Points on a hilly landscape, in no order, each with its height.
From any point a climber steps to the highest of the 2 points nearest to it. It stops when none of these is higher. Distance is the straight distance between rows; heights are no part of it.
Ret: [66, 133, 123, 179, 129, 150, 153, 126, 109, 140, 82, 92, 139, 145, 125, 125, 112, 151, 117, 145, 128, 127, 116, 148, 134, 104, 127, 115, 132, 98, 126]  h=56.1
mume: [137, 110, 121, 156, 127, 162, 156, 128, 116, 128, 149, 147, 123, 133, 85, 125, 135, 132, 95, 105, 137, 123, 126, 159, 117, 93, 111, 128, 139, 119, 138]  h=56.4
dal: [152, 109, 164, 110, 94, 65, 120, 109, 141, 94, 132, 166, 118, 136, 155, 127, 145, 130, 146, 114, 151, 132, 127, 125, 133, 134, 134, 166, 118, 137, 139]  h=36.5
dum: [106, 155, 133, 123, 135, 123, 126, 164, 104, 138, 142, 139, 114, 132, 134, 130, 154, 137, 136, 146, 108, 171, 119, 141, 142, 77, 122, 154, 124, 116, 194]  h=61.7
Zize: [121, 122, 168, 166, 144, 117, 87, 159, 108, 146, 71, 89, 110, 111, 111, 167, 94, 106, 162, 174, 110, 141, 133, 103, 124, 153, 105, 99, 95, 101, 150]  h=32.6
zoviv: [103, 147, 117, 132, 185, 170, 115, 120, 93, 164, 122, 100, 105, 109, 145, 125, 115, 134, 77, 150, 133, 125, 114, 123, 120, 156, 112, 123, 128, 120, 147]  h=48.3
garuf: [142, 114, 116, 118, 136, 147, 168, 184, 155, 130, 155, 144, 120, 135, 100, 131, 140, 146, 96, 133, 156, 127, 115, 132, 129, 131, 111, 102, 171, 121, 120]  h=17.2
pudi: [104, 140, 129, 146, 153, 162, 160, 154, 112, 124, 123, 110, 172, 125, 111, 136, 103, 119, 142, 140, 142, 124, 122, 134, 106, 127, 116, 134, 100, 97, 129]  h=23.0
nenag: [140, 127, 158, 138, 118, 93, 113, 111, 116, 155, 103, 124, 70, 95, 139, 128, 112, 110, 135, 138, 110, 135, 115, 101, 90, 143, 158, 121, 120, 130, 143]  h=35.9
simit: [107, 142, 82, 137, 172, 178, 139, 171, 143, 127, 175, 109, 133, 179, 93, 147, 141, 137, 135, 140, 150, 107, 117, 158, 92, 142, 144, 128, 157, 114, 110]  h=66.6
dogi: [177, 127, 111, 98, 120, 156, 133, 127, 97, 141, 168, 102, 118, 92, 107, 81, 120, 122, 101, 115, 118, 109, 120, 113, 132, 147, 123, 136, 161, 154, 133]  h=74.5
vas: [83, 146, 121, 127, 131, 76, 62, 128, 95, 143, 65, 124, 128, 135, 152, 158, 144, 124, 154, 138, 109, 143, 135, 101, 157, 120, 154, 142, 105, 102, 158]  h=45.7
kuges: [137, 122, 152, 132, 91, 94, 99, 129, 108, 127, 102, 137, 91, 153, 117, 125, 106, 133, 141, 139, 98, 126, 131, 128, 136, 111, 131, 148, 115, 130, 168]  h=46.2
gis: [156, 121, 94, 129, 144, 176, 132, 108, 111, 150, 130, 93, 132, 78, 134, 95, 103, 116, 131, 128, 140, 91, 137, 111, 128, 130, 140, 109, 128, 135, 104]  h=41.3
Dokif: [110, 124, 109, 133, 112, 108, 147, 109, 178, 104, 117, 135, 141, 140, 150, 108, 145, 142, 119, 117, 118, 130, 131, 137, 133, 126, 140, 99, 158, 144, 73]  h=65.8
daseg: [115, 123, 123, 163, 151, 139, 153, 120, 150, 102, 164, 109, 135, 132, 142, 114, 112, 110, 166, 141, 122, 116, 125, 127, 84, 155, 131, 136, 156, 118, 77]  h=32.9
Forot: [93, 145, 118, 148, 148, 129, 138, 115, 84, 119, 117, 111, 120, 160, 109, 98, 120, 120, 131, 133, 125, 112, 115, 137, 104, 125, 145, 127, 120, 119, 152]  h=51.7
nul: [125, 127, 121, 179, 135, 162, 96, 116, 108, 117, 118, 96, 132, 139, 107, 127, 99, 86, 158, 123, 126, 119, 154, 151, 103, 133, 114, 110, 117, 141, 109]  h=38.3
fesum: [140, 134, 134, 135, 103, 172, 135, 110, 120, 152, 128, 126, 134, 120, 77, 119, 128, 126, 108, 92, 140, 141, 141, 160, 160, 97, 121, 118, 134, 137, 133]  h=51.8
Ter: [156, 141, 103, 153, 144, 172, 116, 106, 129, 125, 162, 85, 134, 103, 107, 101, 101, 112, 157, 114, 127, 99, 155, 121, 118, 141, 130, 122, 123, 160, 94]  h=43.5
fozu: [104, 153, 140, 88, 133, 128, 132, 143, 154, 152, 116, 144, 134, 126, 143, 148, 127, 133, 87, 116, 86, 137, 133, 120, 190, 113, 113, 129, 152, 126, 118]  h=82.5
Mapa: [131, 156, 110, 112, 158, 159, 127, 188, 137, 138, 144, 149, 164, 119, 103, 154, 149, 116, 95, 135, 92, 170, 149, 147, 143, 72, 90, 135, 132, 131, 173]  h=62.6
sotam: [164, 88, 135, 144, 127, 128, 156, 65, 156, 115, 115, 129, 126, 106, 149, 110, 128, 136, 144, 130, 145, 119, 141, 122, 122, 165, 130, 85, 129, 137, 87]  h=52.1
nufa: [164, 111, 132, 92, 101, 108, 183, 123, 157, 116, 202, 115, 123, 127, 122, 97, 134, 152, 102, 103, 141, 96, 135, 115, 111, 173, 135, 156, 148, 139, 103]  h=10.1
Busi: [139, 114, 143, 135, 105, 74, 144, 104, 155, 99, 163, 165, 137, 129, 108, 130, 139, 136, 170, 97, 124, 124, 155, 116, 134, 127, 115, 149, 92, 154, 100]  h=19.7
mam: [113, 143, 118, 116, 126, 88, 62, 160, 93, 128, 84, 106, 159, 147, 156, 150, 135, 121, 174, 137, 111, 148, 128, 89, 167, 120, 124, 142, 107, 117, 169]  h=48.4
lagu: [109, 124, 143, 131, 153, 138, 165, 140, 120, 116, 88, 129, 160, 130, 120, 120, 101, 127, 153, 141, 162, 114, 102, 124, 123, 129, 126, 134, 107, 93, 122]  h=24.5
Migif: [154, 151, 154, 127, 103, 133, 162, 86, 134, 132, 95, 139, 127, 104, 93, 124, 136, 117, 124, 96, 135, 131, 145, 152, 180, 98, 132, 116, 129, 133, 128]  h=46.1
nibi: [119, 136, 79, 136, 141, 152, 163, 152, 144, 120, 164, 106, 140, 161, 92, 128, 126, 140, 135, 121, 141, 90, 146, 161, 82, 133, 139, 137, 164, 129, 81]  h=63.5
nabe: [181, 92, 104, 154, 91, 135, 153, 68, 147, 115, 152, 117, 127, 110, 132, 104, 155, 146, 144, 98, 145, 103, 165, 127, 138, 148, 113, 121, 147, 161, 83]  h=52.0
Luzi: [95, 138, 126, 104, 139, 140, 109, 156, 111, 139, 112, 123, 151, 148, 114, 130, 119, 135, 136, 158, 134, 141, 115, 136, 138, 105, 118, 136, 92, 125, 176]  h=57.0
nodu: [158, 129, 143, 104, 113, 71, 153, 92, 171, 121, 183, 153, 124, 104, 132, 128, 165, 128, 120, 108, 115, 136, 150, 120, 115, 164, 135, 149, 129, 147, 97]  h=78.5
disas: [144, 113, 112, 117, 126, 113, 141, 178, 162, 107, 168, 149, 114, 150, 150, 130, 156, 149, 102, 106, 163, 122, 137, 148, 124, 127, 144, 145, 170, 128, 98]  h=6.9
garig: [138, 122, 81, 144, 117, 140, 161, 138, 149, 131, 157, 126, 145, 163, 119, 127, 136, 139, 123, 98, 125, 98, 160, 153, 95, 132, 143, 112, 182, 157, 74]  h=59.8
Vaduz: [112, 102, 162, 154, 86, 85, 138, 94, 127, 103, 129, 130, 89, 137, 156, 95, 130, 129, 125, 117, 105, 123, 125, 138, 99, 134, 157, 159, 138, 103, 152]  h=42.6
mede: [119, 128, 110, 117, 149, 151, 129, 160, 90, 134, 130, 137, 140, 143, 87, 120, 119, 139, 105, 146, 146, 128, 105, 149, 128, 91, 122, 108, 99, 116, 173]  h=54.0
govu: [109, 161, 131, 94, 131, 159, 104, 133, 108, 191, 104, 133, 128, 105, 135, 156, 137, 142, 87, 139, 151, 154, 134, 125, 167, 137, 100, 134, 103, 148, 154]  h=42.9
Tuza: [122, 131, 125, 90, 128, 142, 84, 152, 97, 122, 92, 120, 163, 162, 113, 132, 128, 130, 159, 164, 138, 148, 135, 141, 143, 132, 118, 162, 81, 133, 191]  h=53.6
koz: [105, 124, 123, 170, 98, 101, 109, 96, 117, 108, 101, 133, 124, 150, 140, 125, 139, 121, 124, 116, 127, 125, 132, 121, 131, 123, 135, 119, 136, 137, 101]  h=42.0
Por: [118, 147, 141, 96, 126, 98, 98, 138, 156, 122, 128, 126, 127, 128, 157, 131, 126, 113, 126, 124, 94, 138, 129, 105, 174, 128, 124, 129, 143, 144, 126]  h=71.6
nozot: [142, 149, 140, 88, 101, 91, 112, 158, 181, 120, 164, 122, 117, 110, 165, 116, 115, 125, 127, 114, 105, 143, 130, 108, 145, 140, 131, 137, 153, 154, 115]  h=62.4
Tak: [144, 143, 152, 96, 121, 140, 135, 137, 154, 150, 85, 143, 160, 103, 134, 157, 128, 119, 120, 118, 152, 154, 135, 121, 160, 132, 123, 97, 118, 136, 97]  h=36.0
fugi: [93, 125, 127, 171, 116, 138, 165, 132, 133, 140, 96, 154, 145, 138, 127, 147, 149, 152, 88, 125, 121, 151, 120, 146, 140, 91, 113, 105, 154, 100, 119]  h=63.7
Kap: [129, 99, 103, 145, 160, 150, 163, 161, 153, 111, 171, 134, 116, 147, 104, 129, 135, 163, 120, 131, 155, 115, 97, 130, 101, 108, 125, 114, 153, 98, 133]  h=19.1
zefat: [105, 108, 136, 137, 140, 130, 112, 116, 101, 121, 94, 126, 130, 139, 154, 132, 103, 102, 164, 146, 125, 118, 102, 107, 91, 152, 137, 146, 119, 81, 119]  h=29.4
Muro: [142, 109, 147, 102, 110, 88, 128, 132, 140, 91, 158, 139, 124, 129, 169, 103, 128, 122, 106, 121, 156, 125, 127, 125, 138, 135, 127, 152, 140, 140, 111]  h=41.5
koze: [136, 125, 90, 99, 128, 132, 106, 173, 114, 138, 145, 166, 161, 171, 152, 153, 163, 128, 141, 140, 93, 144, 100, 151, 128, 103, 122, 185, 124, 126, 194]  h=34.1
Lukif: [100, 152, 90, 139, 193, 194, 135, 160, 125, 137, 173, 110, 134, 149, 84, 139, 135, 134, 110, 149, 148, 134, 120, 151, 106, 134, 117, 103, 136, 116, 134]  h=64.4
fode: [128, 110, 120, 102, 123, 105, 132, 152, 179, 119, 148, 177, 127, 143, 173, 128, 159, 150, 118, 123, 154, 140, 133, 152, 152, 112, 143, 157, 161, 108, 122]  h=4.9
kiv: [112, 160, 122, 109, 118, 171, 126, 145, 140, 157, 92, 115, 173, 115, 114, 149, 123, 126, 123, 111, 143, 148, 146, 121, 149, 134, 125, 96, 114, 152, 92]  h=31.2
nisi: [161, 115, 129, 134, 107, 99, 163, 105, 159, 106, 174, 151, 125, 123, 144, 122, 166, 134, 102, 101, 132, 117, 159, 152, 90, 161, 136, 146, 145, 148, 75]  h=68.2
kuva: [164, 126, 137, 139, 114, 122, 132, 100, 132, 128, 96, 115, 135, 97, 104, 134, 121, 110, 131, 124, 157, 116, 127, 108, 159, 142, 120, 84, 123, 145, 109]  h=49.9
sir: [152, 103, 137, 151, 100, 105, 149, 80, 174, 104, 167, 136, 136, 125, 139, 110, 175, 151, 129, 95, 144, 116, 172, 139, 130, 141, 129, 136, 133, 151, 73]  h=60.3
Nem: [87, 143, 120, 159, 116, 142, 113, 96, 129, 127, 108, 115, 140, 162, 138, 112, 127, 118, 115, 127, 101, 136, 139, 133, 127, 140, 121, 110, 151, 150, 110]  h=39.5
Supek: [137, 120, 142, 134, 113, 91, 102, 130, 121, 96, 100, 139, 128, 138, 123, 148, 124, 108, 186, 120, 143, 123, 104, 100, 136, 133, 137, 141, 105, 124, 148]  h=30.0
sani: [124, 120, 141, 128, 85, 54, 96, 122, 122, 125, 107, 136, 91, 129, 137, 133, 125, 121, 156, 117, 88, 136, 131, 115, 118, 104, 168, 159, 138, 117, 168]  h=48.6
tuzu: [131, 149, 118, 76, 144, 159, 114, 125, 111, 188, 101, 123, 118, 94, 130, 128, 122, 146, 99, 142, 135, 139, 120, 107, 144, 144, 121, 107, 118, 149, 140]  h=40.2
Tal: [161, 129, 135, 110, 113, 105, 132, 95, 151, 112, 115, 140, 132, 122, 110, 106, 120, 117, 125, 118, 142, 114, 130, 99, 135, 149, 132, 107, 125, 157, 113]  h=56.9
Tov: [112, 117, 129, 167, 144, 129, 143, 124, 115, 100, 125, 115, 134, 132, 143, 124, 107, 95, 183, 131, 113, 128, 122, 123, 104, 152, 131, 143, 133, 92, 88]  h=31.1
Kana: [131, 151, 155, 83, 120, 109, 101, 108, 153, 126, 110, 185, 121, 131, 153, 159, 128, 130, 130, 125, 108, 135, 112, 126, 157, 87, 159, 158, 108, 142, 133]  h=30.6
Sese: [113, 141, 121, 145, 140, 143, 149, 151, 134, 116, 169, 117, 125, 130, 142, 94, 133, 116, 140, 137, 130, 133, 102, 131, 103, 145, 139, 141, 157, 118, 112]  h=34.7
Vut: [146, 147, 112, 97, 159, 133, 135, 188, 118, 127, 165, 130, 134, 161, 115, 122, 144, 127, 97, 137, 128, 124, 95, 140, 90, 151, 109, 141, 153, 127, 164]  h=68.1
lipu: [177, 92, 146, 126, 122, 109, 142, 112, 183, 111, 134, 145, 137, 122, 126, 132, 137, 136, 154, 125, 150, 131, 126, 109, 115, 161, 136, 78, 130, 130, 69]  h=45.4
Zus: [97, 157, 128, 101, 159, 176, 98, 149, 104, 166, 135, 120, 120, 136, 123, 144, 146, 155, 90, 156, 171, 147, 127, 129, 144, 152, 102, 132, 114, 140, 145]  h=45.3
pob: [109, 141, 111, 161, 139, 175, 136, 107, 118, 126, 121, 93, 149, 144, 111, 112, 109, 116, 133, 137, 116, 122, 135, 148, 114, 147, 112, 108, 150, 146, 108]  h=37.7
reko: [170, 105, 160, 124, 112, 57, 136, 96, 179, 86, 160, 151, 121, 104, 118, 154, 148, 136, 162, 111, 107, 122, 156, 116, 161, 123, 107, 118, 106, 144, 116]  h=24.8
Vazir: [156, 130, 145, 99, 116, 104, 142, 92, 161, 118, 148, 167, 130, 105, 118, 119, 133, 118, 124, 106, 118, 137, 129, 123, 133, 143, 142, 120, 141, 150, 102]  h=66.1
lar: [127, 93, 118, 127, 129, 116, 96, 146, 79, 129, 81, 115, 142, 144, 144, 131, 104, 103, 195, 144, 95, 129, 112, 102, 110, 164, 141, 145, 120, 85, 150]  h=27.8
sur: [107, 149, 97, 149, 166, 182, 150, 91, 134, 134, 119, 79, 154, 162, 131, 133, 107, 113, 118, 157, 110, 89, 124, 151, 99, 157, 112, 110, 175, 151, 114]  h=36.6
tez: [143, 124, 138, 168, 124, 133, 112, 124, 98, 151, 79, 69, 125, 89, 104, 136, 92, 112, 132, 135, 124, 120, 162, 114, 145, 120, 122, 85, 108, 131, 132]  h=37.2
Nebo: [130, 124, 107, 147, 140, 196, 161, 104, 112, 124, 149, 123, 122, 125, 84, 114, 107, 137, 116, 114, 142, 91, 123, 161, 117, 114, 114, 120, 138, 112, 125]  h=59.7
vob: [125, 155, 123, 103, 163, 133, 132, 155, 127, 145, 157, 150, 130, 127, 129, 166, 155, 119, 119, 140, 73, 163, 133, 153, 156, 68, 111, 149, 116, 133, 191]  h=57.4
Pur: [88, 148, 123, 103, 169, 167, 113, 121, 98, 158, 117, 112, 117, 127, 142, 148, 122, 158, 104, 171, 154, 133, 122, 115, 131, 161, 102, 141, 93, 114, 148]  h=46.8
per: [104, 114, 146, 146, 96, 74, 115, 100, 131, 112, 97, 145, 96, 144, 147, 124, 133, 123, 118, 107, 112, 128, 133, 139, 123, 119, 160, 143, 130, 116, 131]  h=45.0
Tum: [159, 111, 101, 160, 114, 170, 165, 93, 142, 119, 160, 87, 130, 99, 115, 105, 133, 132, 153, 107, 150, 87, 151, 136, 121, 147, 129, 133, 142, 154, 87]  h=46.6
Vub: [154, 118, 123, 135, 132, 168, 123, 122, 97, 149, 101, 66, 126, 82, 108, 113, 88, 115, 134, 129, 128, 106, 144, 106, 142, 124, 117, 109, 123, 125, 120]  h=39.3
Peb: [103, 159, 141, 101, 140, 119, 79, 144, 106, 158, 118, 113, 116, 129, 171, 141, 155, 129, 116, 173, 114, 172, 136, 122, 164, 125, 116, 142, 90, 149, 176]  h=36.7
mek: [87, 145, 117, 130, 186, 184, 137, 161, 118, 136, 113, 89, 177, 133, 128, 124, 108, 125, 147, 173, 142, 135, 125, 142, 101, 128, 119, 129, 119, 78, 125]  h=22.0
perov: [132, 105, 137, 172, 114, 90, 112, 89, 122, 85, 172, 121, 105, 114, 140, 115, 117, 109, 157, 107, 113, 121, 136, 92, 106, 139, 129, 126, 105, 146, 109]  h=56.7
fug: [129, 126, 161, 147, 118, 108, 140, 107, 99, 121, 150, 136, 78, 122, 142, 119, 120, 116, 129, 124, 105, 123, 118, 135, 78, 124, 156, 170, 114, 107, 163]  h=40.3
noli: [129, 156, 109, 106, 138, 173, 107, 154, 120, 172, 127, 117, 160, 111, 112, 137, 138, 119, 106, 123, 138, 154, 156, 142, 114, 124, 122, 101, 114, 137, 112]  h=28.5
fem: [125, 94, 121, 119, 142, 124, 160, 149, 144, 106, 156, 161, 126, 135, 138, 114, 138, 163, 118, 135, 148, 124, 86, 124, 108, 120, 142, 132, 138, 72, 137]  h=20.7
Zapuv: [140, 114, 127, 138, 118, 154, 166, 88, 141, 130, 108, 121, 129, 109, 143, 110, 126, 137, 121, 140, 148, 109, 129, 130, 127, 140, 148, 98, 139, 133, 86]  h=56.8
Zub: [106, 134, 139, 133, 118, 131, 142, 142, 123, 132, 147, 146, 103, 127, 123, 106, 127, 133, 120, 128, 120, 147, 101, 143, 137, 104, 127, 129, 133, 120, 161]  h=66.5
mib: [97, 146, 138, 136, 128, 94, 79, 131, 97, 141, 72, 121, 121, 129, 147, 143, 136, 108, 124, 139, 130, 143, 144, 123, 155, 116, 140, 138, 117, 137, 144]  h=42.8
zunu: [162, 107, 106, 106, 114, 143, 166, 151, 151, 140, 164, 172, 111, 107, 106, 114, 137, 154, 94, 111, 132, 126, 124, 127, 128, 124, 118, 120, 164, 133, 128]  h=15.0
dubi: [115, 116, 144, 122, 139, 121, 167, 123, 128, 100, 112, 152, 128, 139, 132, 107, 124, 153, 122, 131, 168, 108, 90, 142, 121, 123, 145, 136, 132, 79, 132]  h=22.3
Tob: [116, 163, 132, 148, 126, 132, 86, 115, 106, 137, 89, 105, 131, 126, 121, 125, 128, 103, 136, 125, 152, 145, 149, 127, 160, 127, 122, 109, 111, 148, 129]  h=39.4
fuv: [176, 127, 126, 98, 137, 134, 146, 170, 116, 141, 169, 147, 114, 126, 137, 113, 125, 120, 91, 128, 121, 123, 117, 133, 99, 133, 106, 156, 144, 143, 137]  h=73.5
seza: [155, 115, 148, 146, 106, 54, 121, 83, 176, 85, 116, 163, 126, 121, 127, 144, 154, 134, 152, 116, 136, 125, 130, 105, 126, 134, 123, 100, 102, 129, 115]  h=29.8
sedup: [126, 133, 155, 148, 132, 142, 124, 138, 95, 162, 69, 84, 136, 102, 100, 149, 93, 123, 127, 153, 123, 142, 146, 102, 141, 155, 103, 98, 84, 116, 148]  h=34.9
tenut: [109, 140, 121, 98, 155, 148, 122, 193, 127, 160, 132, 132, 161, 121, 115, 174, 125, 136, 77, 134, 97, 150, 150, 149, 157, 75, 90, 121, 130, 115, 153]  h=67.8
sil: [121, 142, 84, 136, 152, 169, 125, 146, 129, 161, 137, 119, 150, 112, 105, 141, 163, 118, 82, 120, 130, 134, 136, 160, 121, 92, 128, 99, 130, 140, 113]  h=26.9
mal: [147, 125, 125, 116, 118, 146, 140, 141, 119, 125, 154, 117, 133, 118, 114, 95, 108, 119, 124, 98, 132, 117, 137, 124, 125, 143, 122, 144, 152, 165, 119]  h=68.8
mikiz: [106, 127, 150, 170, 176, 130, 84, 130, 95, 145, 89, 89, 134, 127, 122, 170, 107, 105, 164, 174, 127, 139, 140, 107, 106, 157, 117, 119, 73, 94, 135]  h=30.9
tam: [123, 131, 136, 122, 125, 120, 131, 130, 125, 94, 112, 124, 152, 143, 97, 120, 104, 116, 180, 131, 163, 123, 105, 108, 134, 135, 129, 141, 105, 120, 131]  h=27.1
rati: [91, 132, 129, 130, 186, 173, 115, 124, 115, 150, 138, 116, 106, 130, 130, 135, 101, 151, 96, 150, 143, 82, 104, 133, 120, 131, 114, 128, 135, 98, 146]  h=49.7
mafir: [155, 122, 143, 157, 102, 128, 135, 108, 128, 114, 183, 117, 110, 120, 121, 105, 118, 119, 146, 107, 129, 113, 139, 106, 118, 154, 125, 132, 135, 155, 101]  h=62.1
pugu: [139, 128, 117, 157, 127, 140, 86, 106, 104, 114, 162, 97, 129, 106, 93, 110, 99, 103, 165, 114, 125, 124, 166, 123, 99, 142, 120, 115, 97, 162, 103]  h=41.0
Fufi: [113, 127, 114, 127, 163, 198, 133, 141, 127, 129, 177, 126, 114, 147, 83, 121, 110, 139, 113, 133, 137, 117, 120, 149, 108, 130, 109, 141, 139, 109, 147]  h=62.2
Paz: [127, 114, 137, 166, 84, 56, 90, 102, 108, 110, 143, 120, 89, 119, 147, 127, 113, 108, 156, 103, 100, 127, 134, 104, 108, 124, 148, 149, 112, 132, 139]  h=52.3
ziso: [111, 123, 132, 116, 117, 110, 140, 144, 132, 106, 141, 149, 118, 140, 160, 104, 144, 110, 126, 119, 148, 139, 97, 132, 117, 134, 149, 160, 154, 112, 116]  h=37.3
peno: [162, 116, 107, 100, 136, 159, 141, 149, 92, 146, 163, 122, 115, 102, 127, 95, 119, 134, 97, 128, 133, 118, 115, 122, 122, 106, 113, 133, 127, 137, 156]  h=79.2
Pife: [79, 146, 122, 166, 126, 148, 141, 128, 105, 165, 106, 114, 131, 121, 121, 137, 130, 158, 79, 142, 127, 135, 128, 134, 138, 112, 111, 101, 136, 115, 136]  h=58.8
ves: [142, 131, 150, 126, 105, 89, 114, 119, 100, 146, 124, 133, 75, 115, 163, 125, 121, 118, 152, 142, 111, 140, 105, 119, 86, 132, 171, 148, 104, 137, 176]  h=38.1
pitem: [97, 109, 107, 129, 164, 160, 118, 134, 81, 155, 115, 129, 105, 133, 93, 140, 106, 151, 97, 143, 138, 100, 100, 132, 121, 106, 122, 124, 109, 98, 160]  h=51.6
mimav: [143, 130, 153, 101, 112, 106, 115, 117, 143, 142, 89, 156, 114, 108, 133, 154, 118, 129, 136, 135, 126, 136, 145, 145, 164, 89, 149, 132, 102, 137, 155]  h=35.0
Nosi: [150, 148, 142, 92, 111, 129, 137, 120, 133, 130, 99, 146, 135, 107, 114, 138, 118, 131, 118, 101, 140, 130, 140, 140, 195, 97, 131, 124, 130, 145, 145]  h=40.6
mur: [115, 134, 139, 94, 126, 113, 67, 143, 118, 151, 115, 141, 113, 146, 173, 145, 136, 121, 114, 153, 100, 160, 117, 117, 133, 119, 133, 147, 106, 139, 163]  h=38.9
gabus: [154, 112, 154, 145, 104, 55, 101, 115, 137, 70, 124, 149, 135, 146, 127, 144, 150, 113, 158, 110, 134, 128, 114, 104, 134, 147, 135, 131, 113, 123, 122]  h=32.8
rof: [118, 129, 98, 136, 112, 131, 165, 114, 163, 122, 167, 124, 132, 143, 140, 117, 142, 150, 126, 118, 119, 117, 135, 144, 117, 128, 149, 109, 156, 156, 85]  h=60.8
Puv: [178, 100, 121, 79, 98, 113, 176, 140, 169, 135, 170, 146, 129, 113, 116, 101, 129, 162, 116, 110, 133, 118, 143, 133, 122, 142, 135, 126, 143, 144, 99]  h=12.3
vude: [114, 120, 113, 93, 129, 133, 94, 158, 105, 157, 116, 163, 128, 162, 158, 158, 151, 144, 110, 144, 114, 134, 101, 137, 116, 107, 137, 157, 109, 130, 178]  h=36.4
Nini: [116, 117, 117, 113, 124, 108, 139, 159, 148, 100, 120, 158, 159, 125, 160, 137, 154, 130, 145, 121, 137, 148, 121, 141, 155, 86, 145, 152, 133, 114, 120]  h=2.7
tokik: [148, 104, 142, 112, 117, 86, 117, 131, 164, 105, 136, 152, 131, 127, 160, 126, 129, 123, 151, 136, 128, 137, 125, 92, 112, 158, 132, 111, 133, 127, 88]  h=48.0
bosaf: [140, 124, 144, 107, 103, 109, 130, 147, 181, 120, 165, 129, 114, 116, 156, 96, 126, 125, 136, 124, 111, 145, 128, 102, 117, 164, 126, 97, 164, 137, 91]  h=54.4
Nipif: [133, 112, 141, 134, 126, 150, 152, 116, 128, 132, 133, 145, 120, 111, 138, 111, 114, 140, 121, 133, 141, 142, 112, 135, 123, 127, 130, 106, 134, 127, 115]  h=61.3
minu: [104, 139, 129, 148, 112, 124, 157, 103, 160, 126, 95, 150, 150, 130, 153, 143, 156, 141, 111, 132, 122, 139, 140, 150, 151, 107, 125, 104, 153, 123, 92]  h=71.1
togaf: [119, 138, 140, 76, 123, 101, 100, 107, 152, 114, 126, 173, 122, 145, 173, 170, 148, 145, 156, 116, 90, 140, 99, 124, 154, 88, 160, 176, 126, 122, 172]  h=29.1
mibor: [134, 132, 127, 99, 116, 115, 101, 143, 128, 120, 145, 174, 139, 145, 147, 164, 156, 127, 143, 112, 74, 138, 106, 137, 140, 77, 141, 181, 128, 119, 183]  h=31.5
tig: [107, 130, 146, 130, 116, 100, 119, 129, 82, 126, 105, 111, 96, 161, 109, 112, 114, 115, 156, 132, 121, 129, 126, 129, 117, 137, 145, 153, 119, 111, 172]  h=49.2
lolut: [112, 149, 109, 99, 144, 140, 135, 157, 134, 157, 112, 130, 150, 112, 122, 139, 133, 150, 80, 122, 101, 134, 135, 132, 169, 83, 110, 115, 143, 135, 135]  h=74.0
Fefor: [111, 120, 144, 154, 141, 126, 93, 103, 105, 138, 105, 103, 85, 124, 152, 117, 100, 103, 127, 137, 116, 120, 119, 100, 108, 161, 142, 106, 122, 129, 125]  h=33.7
Zeka: [96, 125, 131, 163, 135, 129, 144, 93, 96, 122, 80, 103, 116, 151, 131, 110, 99, 130, 124, 143, 125, 96, 107, 119, 119, 116, 139, 109, 139, 101, 133]  h=53.7
savuz: [164, 103, 148, 180, 115, 78, 132, 68, 149, 98, 129, 143, 109, 116, 116, 152, 146, 117, 152, 125, 134, 123, 126, 117, 107, 138, 144, 93, 98, 148, 103]  h=26.8
neler: [129, 134, 120, 112, 132, 127, 81, 162, 94, 119, 83, 100, 176, 157, 132, 146, 143, 116, 178, 153, 116, 160, 139, 115, 155, 145, 103, 152, 78, 112, 185]  h=51.0
Lek: [155, 137, 152, 144, 109, 120, 138, 111, 150, 128, 64, 136, 161, 114, 110, 154, 138, 104, 119, 121, 152, 134, 140, 127, 149, 132, 107, 82, 112, 140, 93]  h=43.1
lenud: [162, 117, 122, 116, 115, 129, 159, 150, 154, 104, 178, 126, 112, 147, 136, 104, 133, 141, 92, 101, 169, 91, 138, 152, 120, 156, 139, 153, 172, 138, 90]  h=8.5

For each start below, name the point where the climber stops.
noli | nodu
tig | minu
Kana | simit
tuzu | Luzi
govu | Luzi
disas | gabus
